Each row is a point on a landscape with many valleys, with its height.
A ball rolls from a point to the lowest of its 2 nearest points, and stops where none of them is lower. Distance is the straight distance between rows; heights are no part of it.
j587 h=389: [169  80 157  50  88 146 141 104  76 144 116 131 122 114 179 105 149 115
 150  92 161 158 148  61 172 104 146 162 107  93 152 149 110 167 126 125
 180 163 128 154 124 139 144 141 107  94 114 100  89 153 131 139 138]
j79 h=520: [109 180 129 102 128 138 165 186  93 141 134 122 139 167 109 160 138 103
 136 139 148 159 157  69 100 123 141 161 126  93 132 119 150 161 117 133
 139 131 132 123 164 177 192 124 125  88 108 131 128 146 142 145  72]
j583 h=459: [ 82  87 137  69 102 150 183 160 104 131 111  69 115 113 137 131 155  89
 151 126 104 143 125  86 120 115  95 131 101 107 158 108  89 175 115 130
 107 141 135 152 167 163  66 107 174 171  75 145 166 129 157 158  45]
j125 h=324: [145 144 169 123 125 166 132 202 143 118 165 142 125 116  89 119 126 161
 112 105 117 180 120 163 146 108 139 162 139 166 132 113 160 158 118 118
 122  62 197 129 158 134 130 120 143 167 101 193 151 125 121  76 172]
j657 h=656: [ 65 155  99 125 127 173 142 160 182 110 119 133 139 165 153 148 147 163
 140 198  52  99 152 123  84 146  58 148 144 101 103 139 151 103 138 119
 139 109 100 129 107 130  90 103 133 109  70  92  88 124 120 170  73]
j157 h=514: [126 119 171  59 112 189 160 172  89 138 117 119 126 123 133  88 125 124
 131 112 133 178 129  83 138 124 134 137 108 119 144 105 129 184  86 119
 148 108 180 145 177 148 141  95 193 168  55 136 120 108 155 141 109]
j934 h=416: [172  84 122 133 104  85 142  86  75 150  96 119 140  97 127 144 131  80
 118  95 176 139 139  88 141 122 180 144 138 112 165 111 116 119 150 133
 146 178  88 156 121 153 148 150  96  96 167 149 152 156 121  94 109]
j750 h=497: [152 131 114 145 102 109  98 124 103 124 147 144 135 115 143 150 143  96
 124 139 157 116 154 117 160  76 170 155 131 144 120 123 106 143 158 173
 129 145 110 129 114 125 162 154  41 109 176 136 140 152 133 115 147]
j493 h=419: [130 103 133  57  95 149 165 109  87 153  87 134 116 132 188  94 130 139
 132 100 156 143 143  62 133 124 108 147 104  70 145 137 118 175 132 106
 180 169 102 136 128 124 144 123 132  81  80 105  76 147 133 159 120]
j984 h=692: [153 165 145 120 183 129  98 155 129 130 149 172 142 147 119 135 127 120
 142 143 142 161 146 111 122 106 161 152 144 132 102 143 162 132 150 152
 168 107 155 109 122 136 187 142  79  63 101 114  97 140 123 125 143]
j529 h=587: [ 69 171  81 180 156 104 136 139 184 101 111 107 126 199 120 152 133 153
 129 151  81  92 137 171  65 166  84 115 143 122  97 138 177  77 144 113
 113 103  82 117 109 111 114 149 145  96 107 105  94 121  86 131  96]
j68 h=771: [139 110 117 123 141 117  78  55 137 131 125 103 130 150 173  98 127 124
 136 127 162  88 153 136 112 134 162  90 130 124 123 157 131 111 110 120
 137 171  98 185  85 136 133 124 134 117 139  63 120 121 153 157 177]
j211 h=336: [177 118 138 148 133  42  83  47 132 127 149 150 144  60 130 127  93 116
 111 105 132  69 129 159 130  91 167  90 108 145 188 159  61 104  92 121
 120 177  89 104  78 152 109 159 101 166 203 104 155 122 147 136 170]
j720 h=588: [ 85 145 127  95  95 132 180 180 123 128 135 137 148 118 105 151 135 143
 123 161  98 139 117 107 104 125  37 184 104  96 103 114 105 172 154 143
 114 100 105  72 155 125 114  96 107 113  97 150 150 134 118 133  55]
j470 h=461: [115 124 158  86  94 128 109  92  85 158 126 111 109 102  70 107 124 123
 119  99 156 190 102 105 156 160 204 100 103 143 208 129 144 165  80  99
 147 123 153 210 149 143 131 112 144 139  84 102 121 134  91 136 141]
j451 h=277: [109 180 139 146 157 120 110 160 146 103 147 142 125 142  63 140 131 137
  97 139 142 143 123 163 131 147 166 139 151 175 131 127 165 134 122 143
 123  87 164 153 144 136 152 138 105 130 126 152 120 119 102 117 152]
j12 h=894: [176  93 104 160 125  94 124  75 123 127 109 138 164 112 173 143 153  89
 121 125 167  63 163 131 142 107 149 145 152 138  97 106  86  93 141 161
 128 194  75 101  86 124 153 154 123  99 191 146 137 137 174 108 131]
j155 h=630: [119 113 156  85 116 174 153 184 114 126 156 180 150 104 121 111 123 137
 140 152  87 157 107 106 125 101  48 171 107 100  98 129 112 161 153 134
 153  95 160  69 156 118 119 103 128 122  89 140 122 118 127 123  93]
j421 h=749: [103  96  68 162 104 143 142 109 161 134  94 108 130 168 197 159 157 133
 132 152  87  78 154 141 112 134  73 151 165 107  90 113 134  90 148 116
 111 173  60 123  89 101  71 131 130  94 120 123 102 136 133 144  61]
j442 h=547: [155 158 132 114 155 150 165 157  98 160 112 143 149 174 148 147 128 101
 135 131 162 158 180  72 104 117 149 161 154  84 113 110 153 123 131 136
 155 153 123 109 129 180 203 146 132  57 101 144 119 147 157 130  72]
j91 h=193: [124 157 164 114  95 171 132 174 102 155 140  76 104 115  85 131 132 126
 111 105 143 200 130 122 145 145 195 124 126 147 193  99 143 156  80  91
 112 100 169 187 180 179 134  95 164 180 117 172 153 146 135 121 133]
j877 h=540: [104 136 142 130  99 119  81  55 130 126 146 100 125 108  78 122 122 102
 101 126 163 115 113 164 143 140 241  99 133 166 198 112 116 127  93 118
 118 161 114 230 113 173 124 143 151 165 143  89 156 117 147 136 165]
j509 h=693: [ 67 140  78 132  98 177 134 135 174 114 121 107 138 184 183 160 162 151
 144 187  66  92 168 117 113 138  73 165 154  95 110 128 150 119 137 114
 120 146  79 141  93 126  81 103 109 102  85  95  89 139 133 185  67]
j474 h=542: [134 128 145 111 121 153  78  58 134 140 132 110 122 119 129  91 125 126
 110 124 168 131 126 151 146 148 230  95 145 163 158 130 141 124  78 116
 130 137 131 226 112 157 128 120 168 158 102  94 137 113 142 132 182]
j479 h=415: [109 121 148  92 149 158 113 111 152 141 124 155  86 102 138  55 107 182
 128 106 118 151  83 109 152 151 112  71 112 132 131 168 136 151 109  95
 169 100 160 138 151  69 121  72 164 142  81 111  90 120 109 125 189]
j669 h=511: [ 99 125 137 105  62  85  87  53 116 111 153 110 119  85  68 133 114 106
 120 113 144 126 101 143 159 131 212 101  95 157 224 134  98 147 105 128
 124 166 110 228 121 158 105 148 119 157 163  69 144 122 121 130 165]
j322 h=863: [143 131 124 153 147 167 147 133 169 138 141 188 129 129 173 110 113 171
 152 172  56 113 101 128 128 138  43 111 138  95  82 143 134  51 178 100
 147 134 118  68 115  66  98 112 111  95 148  97 115 141 122 140 141]
j763 h=925: [191 109 120 148 145  72 113  69 131 143 105 175 166  90 178 150 133 107
 113 120 154  47 167 128 163  93 149 111 142 134 125 129  67  89 134 150
 138 202  69  85  79  95 157 143 100 113 204 131 122 129 188 140 170]
j317 h=495: [130  75 168  70 111 188 170 169  82 136 135 106 142 114 134 105 146  88
 149 111 113 161 134  81 145 110 113 152 118 116 143 104 109 177 104 135
 125 125 183 137 172 164  97 120 179 178  88 155 144 115 167 137  77]
j946 h=455: [169 155 112 174 109  90  72 113 134 120 146 175 147  95 139 160 136  98
 108 147 143  94 167 135 144  58 189 130 127 159 128 122  82 133 158 186
 120 150 102  88  95 125 172 158  32 127 182 135 152 152 143 129 167]
j962 h=518: [121 106 143 117 133 158 109  93 127 138 116  94 114 133 149  86 133 116
 125 122 159 132 138 138 131 143 176 101 152 158 131 123 142 127  88 116
 121 132 145 216 131 158 113 131 181 168 107 115 131 109 148 125 158]
j305 h=715: [136 157 136 120 176 154  96 127 141 121 149 141 144 184 147 130 147 112
 152 160 157 134 171 115 130 130 169 146 155 124  94 132 156 116 141 149
 148 130 139 139  85 153 176 142 114  66 111  96  97 126 149 142 141]
j647 h=451: [ 86 119 129  59 115 149 153 142 100 137  96 125 108 141 162  86 117 146
 136 129 134 147 124  79  99 132  86 125  82  76 127 128 121 183 119 108
 153 127 119 138 147 125 125  95 160 116  44  83 109 125 132 158 100]
j255 h=65: [111 163 106 154 116 179 163 186 159 121 143  93 144 161 103 174 168 139
 127 141  79 124 137 171 129 146 123 148 185 165 112  91 147  82 110 155
  84  84 161 137 130 191  82 168 189 179 121 194 168 109 148 108 114]
j863 h=483: [ 63 146 140  52 106 185 146 166 142 100 110 134 120 149 140  98 134 158
 119 167 106 145 123  97 119 135  88 132  99  98 131 109 121 172 102 124
 145  92 132 142 168 112 122  62 183 149  23  90 101 113 136 166  93]
j799 h=553: [ 67 166 129 105 110 136 132 159 126 116 147 121 113 152 122 125 131 164
 135 138 124 141 130  98 147 128  94 154  98 110 135 152 134 181 138 116
 140 112 101 126 139  94 162  96  81  90 117  96  78 150 109 169 128]
j798 h=168: [165 102 132 102 106 110 122  88 118 137 135 137 130 103 188 123 117 150
 144 116 130  89 132 118 168 110 111 115 121 117 122 157  90 132 137 126
 129 180  99 139 112  92 119 144  87 128 198  89 122 136 164 141 186]
j225 h=843: [162 137 125 165 181 113 134 116 168 128 133 183 109 129 153 104  87 169
 143 152  82 102  75 146 135 130  71  87 125 100 102 149 137  68 166 107
 135 134 132  63 114  43 127 115  98 112 177  93 135 124 126 127 192]
j404 h=921: [112  99 107 103  83 124 171 120  99 139 115 139 126 107 166 149 136 136
 126 102 116 114 124  91 204 123  74 148 126 121 128 132  83 159 171 136
 123 179  71 122 138  55 109 118  63 110 184 144  91 152 124 158 123]
j615 h=337: [149 171 124 153 191 105  57 106 161 103 144 185 134 128  76 146 105 142
  95 148 144 133  98 177 119 139 205 111 139 168 143 139 156 114 112 150
 139 100 162 132 122 119 168 126  82 104 111 124 130 119  97 126 170]
j892 h=808: [137 118  69 182 114 139 139 103 159 124 108 136 165 159 172 172 163 123
 138 161 106  62 150 141 129 135  94 156 175 120  61 100 129  62 164 161
 104 165  66  79  79 106 104 154 134  91 156 145 105 135 142 116  82]
j30 h=331: [ 76 187 144 105 127 174 135 177 204  91 157 131  91 142 106 101 137 211
 116 144  92 148 119 152 140 156 118 149 141 148 139 136 150 148 112 105
 122  49 138 143 152 107 131  87 174 142  67 150 106 141 108 111 183]
j21 h=347: [178  67 156  52  64 131 125  84  92 123 139 130 130  98 187 123 162 117
 161  95 160 132 158  83 188 103 161 147 103 119 149 157  85 146 115 147
 152 179 112 183 121 153 118 149 105 114 164  74 106 149 161 128 162]
j795 h=551: [139  96 143  89 124  99 136 105  97 151 119 125 101  90 150  89  98 162
 143  89 123 151  88 107 136 135  63  92  85 110 136 172 102 158 142 104
 146 134 130 120 135  80  97 112 108 127 137 112 112 139 101 133 165]
j628 h=293: [148 125 181 105 105 171 101 171 119 128 160 137 117 106 105 116 135 146
 112 111 145 192 120 141 176  95 188 154 130 174 151 121 151 169 103 127
 141  76 186 154 159 124 146 111 128 167  93 153 118 126 121 107 174]
j121 h=355: [103 112 143 114 140 164 164 180 148 139 101 168 136  97 110  98 116 165
 114 146  72 156 104 150  86 140  47 126 121 125 102 109 125 116 134 115
 132  78 160  98 162 127  83 105 206 160  45 168 147  98 122 108  91]
j177 h=673: [142 152 137 108 159 143 133 153 120 148 129 187 134 139 153 112 113 146
 140 140 138 156 126  91 126  99 106 164 133  96 101 140 143 137 160 128
 189 134 133  81 128 109 187 128  98  44  97 122  79 146 129 126 136]
j952 h=826: [180 127 123 142 181  95 116  78 147 145 107 162 105 119 160 107  75 171
 135 129 121 101  75 135 128 136 106  71 120  94 131 166 136  96 136  92
 148 150 124  90 105  54 136  99  90 119 166  80 124 129 125 135 210]
j169 h=576: [181 123 127 146 153 143 146 139  97 152 123 118 152 168 143 145 143  74
 148 120 160 144 183  85 117 120 167 152 158 105 103 103 146 100 137 147
 128 156 132 115 111 186 176 154 133  85 145 156 153 148 161 106  73]
j4 h=309: [176  56 129 156 168  91 122  87 109 133  94 100 127 107 157  87  93  96
 141  95 133 113 106 162  79 126 104  92 123 127  93 132 128  89 119 115
 112 130 134 115 130 126  86 162 183 152 135 128 149 104 121  88 120]
j180 h=493: [171 171 129 176 177 147  92 134 161 124 137 130 164 149  95 157 145 101
 114 144 148 111 182 186 112 159 215 116 161 185 108  84 157  63 118 164
 106 117 168 143  89 195 161 169 178 143 139 148 163  88 175 117 147]
j491 h=482: [ 97 119 141  85  56  81 105  70  93 131 135 102 104  94  60 134 123 113
 133 101 150 176 100  99 156 152 179 112  77 136 227 141 116 169 112 107
 137 137 128 217 134 137 105 127 105 126 130  77 124 148  76 135 147]
j846 h=196: [191 134 135 193 176  66 121 142 103 119 115 141 145 104  55 135  79 105
 112  82 138 148 101 162  72 136 136 115 116 133 117 120 175  99 125 126
 119  95 170  51 145 122 145 147 112 128 147 175 159 120  80  67  90]
j832 h=501: [ 55 173  99 165 162  91 154 172 181 105  95 119 112 166  74 150 133 164
 106 138  75 110 118 177  57 183  70 100 133 135 111 126 164  94 126 110
 100  77 109 113 140 106 114 142 178 122  83 132 113 115  82 123  87]
j826 h=282: [153 118 103 145 107  66 129  65 128 128 109 118 124 110 170 136  97 149
 118 103 144  73 121 146 137 135 118 102 119 125 144 146  99 116 137 111
 119 187  61 138 109  91 115 131  86 131 210 104 124 135 135 149 172]
j571 h=113: [195 123 125 185 204  77  98 112 134 103 115 170 138 104  81 119  76 127
 120 113 138 125  73 181  80 134 136 104 123 132 113 144 164  86 123 128
 139  93 167  51 130 106 146 132 125 116 140 151 141 109  79  85 144]
j415 h=489: [ 99 135 134  87  87 142 181 173  89 132 132  96 129 138 126 150 154  91
 139 135 146 152 140  57 141 109 123 175 110  91 151 113 119 188 134 134
 127 142 116 126 156 163 159 119 105 110 119 146 137 153 143 140  70]
j827 h=360: [ 86 141 103 161 134 158 132 132 158 118 136  85 135 196 125 162 180  95
 145 170 128  92 162 138 126 145 154 130 172 150 102 105 144 100 111 160
  90 133 136 178 109 185 114 161 167 147 140 121 137 111 161 139 104]
j197 h=533: [ 91 116 119  99  87 149 176 147 112 131 128 108 133 138 155 138 151 117
 130 142 116 125 130  81 139 118  77 185 124  94 119 116 104 171 150 130
 120 145  94 105 137 136 108 116 109 107 109 153 125 149 136 146  60]
j690 h=253: [200 120 119 154 159  55  76  47 118 128 128 165 127  79 109 133  70 127
 106 113 140  94  81 175 112 105 162  91 105 131 163 155  90 103  97 120
 132 148 114  84  95 120 130 138  98 157 171 105 164 109 103 126 174]
j759 h=515: [ 89 156 121 119 101 123 125 136 114 126 141 106 117 158 135 136 146 132
 131 136 157 134 144  94 156 121 140 163 118 113 142 144 139 168 141 120
 137 135  99 150 123 119 165 116  60  84 139 110  83 156 113 163 127]
j218 h=218: [125 174 138 157 140 132 121 157 138 120 141 115 120 142  67 145 129 119
  95 130 149 155 132 169 125 153 192 129 159 175 146 108 162 114 108 130
 105 104 170 166 150 169 142 142 134 156 143 174 157 119 125 110 132]
j691 h=557: [ 90 128  97 160 102  98 164 123 116 148  93  73 115 169 139 167 151  87
 120 120 172 120 150  90 102 150 153 129 155  98 155 108 143 125 146 106
 123 180  63 152 127 159 152 131 122  93 148 144 127 159 128 127  71]
j869 h=486: [ 89 125  89 173 141  87 139 125 140 143  89  55 100 190 150 145 136  93
 134 122 147 118 150 132  65 148 138  94 140 104 135 120 162 100 119  90
 110 157  90 161 118 151 128 139 156 105 119 112 129 130 113 131  74]
j525 h=605: [200  80 147 132 165 160 127 133  84 152 133 137 163 141 147 109 129  85
 157 108 145 146 164  94 123 105 135 152 148 109  86 112 139 116 134 146
 137 144 173 110 113 172 146 164 146 107 127 148 155 124 172  99  91]
j374 h=453: [195 152 141 162 191 149  94 157 147 128 148 173 180 130  95 152 131 104
 123 122 139 130 164 172 118 124 189 136 159 183  98  92 164  82 144 178
 127  99 199 116 109 167 155 167 149 135 135 159 158  88 161  92 154]
j104 h=433: [169  73 165  93 103 136 104 139  75 135 159 146 126  86 130 112 136 110
 147 103 134 159 115 108 175  74 124 141 106 143 125 152 101 172 134 148
 151 119 177 135 148 115 124 142  91 152 144 126 123 121 120 117 159]
j616 h=228: [ 93 146 131 122 127 184 122 151 145 102 169 126 151 176 123 145 178 113
 150 174 116 115 151 127 164 127 133 171 161 150  97 116 139 128 127 170
 109 107 156 145 120 154 116 147 137 141 126 126 110 111 152 141 124]
j270 h=413: [144 119  90 189 122  62 109  55 167 112 101  96 129 131 180 138 110 128
 123 113 143  29 154 179  99 129 131  95 129 129 134 135 107  87 116 104
 103 193  37 121  86 105 118 138 131 134 200  95 126 125 150 150 161]
j84 h=742: [119 127 136 107 154 174  82  90 136 122 140 124 128 176 173  94 148 125
 153 148 159 119 162 109 142 131 163 119 145 121 101 151 144 128 115 134
 148 146 136 176  89 137 154 119 139 101 108  66  90 122 152 160 162]
j395 h=469: [118 151 110 144 100  99  93  95 109 130 139 111 122 144 115 150 138 107
 110 135 175 123 141 112 149 119 195 143 128 123 162 129 130 140 141 131
 136 154  92 175 105 137 166 134  50  87 159 105 127 156 110 142 135]
j233 h=589: [118 126 131 108 105  94 128 120 115 129 137 116  94 101 127 120 102 175
 136 104 114 137  98 121 172 139  72  89  83 121 149 165 102 169 150 102
 119 128 117 133 131  53 112 105  61 142 174 100 112 143  95 158 177]
j852 h=442: [118 121 153  82 124 134 111  97 113 152 111 126 104  93 103  77 115 165
 114  98 153 173  94 107 146 163 160  83 102 148 165 155 148 175  83  96
 162 101 156 175 150 110 131  87 156 142  65 116 101 124  92 131 165]
j699 h=811: [180 150 118 132 175  89  85  59 153 149 111 177 114 120 139 142  72 179
 128 139 129  88  94 140 147 129 169  65 112 105 168 170 128 108 114  94
 147 155 112 107  84  68 163  96  50 124 154  51 135 131 122 163 221]
j652 h=885: [110 105 104 137 116 150 155 122 149 150  95 154 124 125 190 127 111 172
 129 141  76 113 120 127 133 142  28 114 139  93 101 132 116  99 178  83
 128 168  72  87 124  47  84 102 106 100 138 118 100 145 119 165 108]
j97 h=300: [ 88 135  94 160 139 129 172 170 134 142 106  80 124 169 110 167 140  90
 137 134  90 135 140 134  82 140 110 107 143 125 112 105 142  95 110 125
  92 121 140 124 148 177 100 148 193 148 117 155 151 117 129 129  38]
j956 h=299: [ 74 112 149  87 102 187 144 159 166 123 119 134 114  90 135  85 142 172
 124 153  73 145 110 150 138 134  49 131 122 131 124 121  95 141 130 112
 121  71 144 127 159 101  60  72 181 189  56 157 131 112 119 136 113]
j998 h=95: [192 116 120 174 186 102 116 115 136 121 119 152 144 130 134 111  94 114
 146 128 131 120 101 160  94 121 107 120 135 114  76 133 154  71 155 133
 144 116 145  49 110 111 139 148 142  97 146 140 129 115 112  85 144]
j700 h=275: [167  88 156  70  92 129 102  76 117 128 156 136 141  96 193 114 148 139
 166 114 143  96 161 107 177 101 143 110 111 126 128 171  78 136 106 138
 135 186 116 165 105 126 121 149 116 142 179  53 108 137 195 144 188]
j338 h=142: [ 81 147 105 185  97  42 170 150 113 115 112  84 100 108  75 153 120 122
 104  97 157 128 107 138  91 155  83 130 105 125 143 108 122 144 162 123
  92 118  92  78 140 113 128 129  86 126 174 175 160 157  71  94  68]
j663 h=279: [ 97 200 130 126 143 177 117 163 208  89 160 110  92 173 126 111 145 197
 127 157 105 131 138 161 129 169 160 140 164 160 127 135 177 123 107 110
 111  56 140 172 122 145 126 124 180 148  74 142 122 139 120  97 198]
j630 h=591: [ 58 177 128 117 150 119 138 165 155 115 137 151 111 146  95 118 116 187
 122 146  97 129 113 119 101 157  63 132 100 112 115 148 148 163 138 113
 141  93 112 113 151  89 159  92 120  82  95  98  87 142 101 155 131]
j572 h=192: [113 184 127 136 121 184 146 189 175 106 158  90 121 173 119 141 156 172
 133 146  86 141 140 175 129 154 140 153 174 157 124 107 160 108 107 127
  89  61 161 157 127 185  99 149 186 175  93 174 163 125 136  95 166]
j378 h=280: [149 112 135 175 146  97 145 154  92 130 133 115 138 117  75 127 109  92
 117  96 138 148 118 141  99 131 121 127 129 145 113 115 148 121 138 136
 109 105 169  98 150 144 128 154 127 155 163 182 170 115 108  82  84]
j878 h=505: [ 86 158 157  55 104 194 160 183 133 109 125 118 128 157 132 108 139 140
 121 155 117 164 133  96 136 130 125 142 122 119 141  95 134 173  84 129
 139  96 158 145 177 143 146  79 194 157  37 121 107 114 152 156 104]
j282 h=313: [ 74 133 109 150 100  83 193 181 101 140 118  77 108 118  76 169 132  98
 126 111 136 148 119 105  90 141  91 130 105 108 141 105 113 157 152 130
  90 121 113  92 162 158 126 124 132 143 153 178 183 153 111 108  41]
j414 h=82: [ 87 128 152  88  90 213 118 159 153  90 177 125 135 145 134 125 175 142
 138 173  91 135 128 131 200 114 107 182 146 157 117 120 122 142 120 154
 117  91 156 134 141 108  99 107 146 172 117 124  92 113 145 150 138]
j736 h=450: [134 100 127 119  88 108 165 142  71 150 120 110 128  99 125 149 152  79
 129 104 162 151 142  65 152 108 153 167 126 110 163 113 112 164 153 137
 136 155 108 141 142 158 150 143  77 109 159 167 148 163 121  99  88]
j256 h=395: [166  79 151 130 141 145 118 163  93 132 164 172 155 101 117 116 122 104
 140 110 119 150 116 126 147  73  97 150 130 142  87 133 126 147 155 156
 143 107 195  93 140 122 119 151 111 145 141 167 148 109 130  91 135]
j494 h=853: [152 130  84 177 127 119 127  99 152 120 128 132 164 151 167 159 155 110
 137 153 144  61 163 148 132 122 127 154 157 135  69  99 118  79 161 171
 109 167  82  80  73 119 143 163 127  93 178 144 130 131 160 107 120]
j183 h=213: [ 83  94 160  67  79 211 127 143 147 100 153 116 117 110 157 100 160 154
 137 153  77 143 118 122 185 125  68 149 126 137 130 127  88 152 120 130
 119  94 143 133 152  87  62  74 160 193  96 117  99 119 138 168 119]
j642 h=366: [167  86 114 158 118  60 163  88  80 147  76 122 137  94 137 131 117  94
 105  83 173 127 114 107 122 134 131 131 132 116 138 111 118 114 156 128
 138 166  85 105 135 107 139 142 109  97 167 175 125 146  96  96  99]
j10 h=247: [119 154 168 113  72 151 103 160 132 117 168  87  82 115  86 122 141 157
  97 123 153 188 112 153 171 132 205 147 122 171 188 113 145 170  85 102
 111  72 154 187 152 140 137 104 126 183 108 143 146 146 108 107 173]
j816 h=519: [154  56 157  64 105 105 150  96  77 143 121 122 114  73 170  78 105 139
 158  72 135 164 108  96 136 130  80 105  84 117 137 168  90 155 133 122
 144 143 139 144 140 124  65 133 138 138 125 111 119 132 120 119 151]
j950 h=144: [100 155 147 128 125 156 149 173 110 139 135  90 119 144  86 137 143 107
 120 126 143 171 137 119 136 146 168 131 142 146 158 111 146 143  96 117
 110 111 168 172 174 179 142 117 155 156 124 168 138 123 138 136 108]
j841 h=426: [182 125 144 152 181 141 109 176 123 126 153 190 175 122  94 136 118 106
 135 111 124 149 134 147 120  90 138 146 147 163  88 116 163 114 162 172
 147  92 206  94 133 139 141 162 123 124 129 163 142 102 133  83 142]
j244 h=344: [148  77 142 145 118 110 162 172  72 139 153 124 145  95  93 130 121  87
 129  86 126 154 122 112 123  97  91 155 116 136 112 116 119 157 155 149
 111 109 173  90 156 141 109 148 112 159 160 194 182 121 120  75  79]
j188 h=194: [206 124 113 180 190  59  74  68 129 114 112 180 121  92 100 139  65 133
 111 120 146 101  62 187  94 118 155  94 106 118 140 151 121  88 102 116
 134 118 132  48 105  99 142 122  97 136 161 124 155 106  78 107 170]
j367 h=373: [ 87 152 148 113 140 170 119 154 175 108 156 158  94 124 115  88 129 189
 124 136 101 147  99 142 163 147 109 121 130 150 124 149 140 136 126 116
 142  80 157 134 154  75 131  87 150 141  99 137  85 128 112 125 187]
j109 h=795: [181 131 126 114 154  96  67  32 139 148 125 154 140 121 164 125  99 143
 124 129 150  84 135 142 137 119 184  77 120 109 152 170 108  98 106 112
 152 175  93 134  62 116 158 112 100 105 145  57 129 125 156 168 213]
j396 h=402: [ 84 146  99 181 150 101 143 146 146 133  93  65 103 174 103 145 132  95
 120 125 133 128 135 156  77 163 142  80 142 141 131 118 165  92 106 104
  94 123 134 161 146 162 119 145 177 151 126 140 141 116 109 126  83]
j488 h=414: [ 75 134 129 140 144 110 163 167 150 128 103 130 117 125  76 120 119 157
 105 131  91 140 102 163  82 159  53 115 115 132 107 121 129 130 134 117
 103  76 138 102 159 118 104 122 182 148  81 165 141 107  99 116  87]
j362 h=621: [ 58 158 116 121 148 156 140 157 167 115 121 155 125 159 123 114 123 173
 130 170  73 122 127 123  86 154  60 131 120 106 102 141 146 126 142 110
 140  99 111 121 137 108 118  97 151 103  70  97  89 126 109 152 107]
j836 h=902: [105  99  98 130 113 126 169 110 121 150  91 151 137 126 171 137 117 150
 115 115 106 107 120 107 161 141  49 128 141 104 108 130 102 124 178 117
 129 181  64  97 134  45 104 111  94  93 163 143  82 140 120 170 100]
j163 h=474: [154 122 108 178 163 149 109 119 151 125 133 105 165 169 127 151 174  85
 154 160 146  85 183 150 110 140 163 113 158 157  75  94 138  71 116 170
  98 142 144 138  73 192 135 185 192 130 140 122 156  95 190 117 115]
j567 h=653: [140 120 144  97 131 181 145 157 117 141 146 194 144 123 164 101 119 139
 147 153 103 146 118  91 130  98  68 168 132  83  92 134 121 131 163 122
 174 130 140  64 129 113 139 123 119  72  98 125  97 139 140 128 114]
j782 h=524: [111 117  74 205 125  60 105  72 170  97 101  62 109 150 158 136 119 107
 129 121 140  39 139 197  70 136 136  94 121 133 125 130 132  86 119 107
  94 164  60 148  96 116 102 148 142 145 179  92 139 111 121 129 131]
j847 h=281: [124 128 109 177 110  41 150 109  99 130  92  95 107 100 108 135 105 122
  99  89 169 127  93 134  97 151 103 118 108 118 146 118 129 131 153 107
 119 135  84  91 131 100 126 133  96 106 165 163 136 150  71 101  96]
j741 h=370: [146 189 110 170 194  95  43  99 185  90 145 200 127 113  85 164 102 145
  86 160 124  97 106 193 119 123 207  99 123 171 153 147 125 107 114 160
 126 111 143 102 104 112 167 131  65 127 143 108 138 110 106 149 188]
j168 h=409: [169 172 119 170 159  88  39  93 160 115 147 190 137 102 117 161 105 118
  99 154 124  96 131 162 128  77 195  99 113 154 146 142  95 120 132 164
 127 132 122  77  88 122 171 147  41 129 157 103 150 123 129 152 183]
j130 h=639: [107 126 132 120  86 110 106 128 108 108 163 106  98 100 107 133 131 131
 127 122 128 122 112 135 179 113 119 126  90 156 144 158  89 172 133 140
 115 120 126 161 140  89 116 129  59 168 192 108 124 130 106 148 163]
j783 h=216: [213  71 128 177 170  99 111  98 113 124 114 130 157 109 138 102  97  87
 151 109 138 101 114 169  91 110 116 117 132 126  71 115 135  77 131 133
 119 130 149  67 110 132 114 167 176 139 159 147 163  95 135  73 129]
j120 h=399: [ 77 117 117 108 103 123 193 184 105 143 112  76 119 118  87 159 143  93
 138 125 107 149 119 104  96 130  78 128  97 105 142 101  95 163 133 137
  89 125 131 113 184 164  94 106 165 164 109 174 197 134 139 138  31]
j671 h=476: [143  73 155 103 127 135 119 100  92 134 136 117 126  95 143  81 125 114
 138 105 145 139 112 126 140 124 126 118 124 144 119 145 113 144 117 137
 134 130 163 167 141 139  99 139 152 162 132 122 132 109 133 119 151]
j365 h=195: [120 148  99 152 138 175 171 190 131 144 125  97 153 165 102 174 150 104
 136 124  74 142 152 135 101 140 123 129 168 146 109  95 143  79 103 156
  99 106 173 121 158 198  99 153 204 162 127 192 156 113 152 126  59]

Two balls start at each pair of points below. Name the first point that both come to, or write never.
j878 / j157: never
j946 / j109: never
j952 / j479: never

Where does a ball stop that starts at each point below?
j836: j415
j12: j395
j750: j950

Call two points neighbours if one is among the 2 nearest of the other. Go from one point of each pair to the other, from neighbour to neighbour, staying as low as possible. Name the highest point that can't be avoided.
j415 / j414: j157
j798 / j998: j211
j414 / j571: j180
j395 / j950: j750
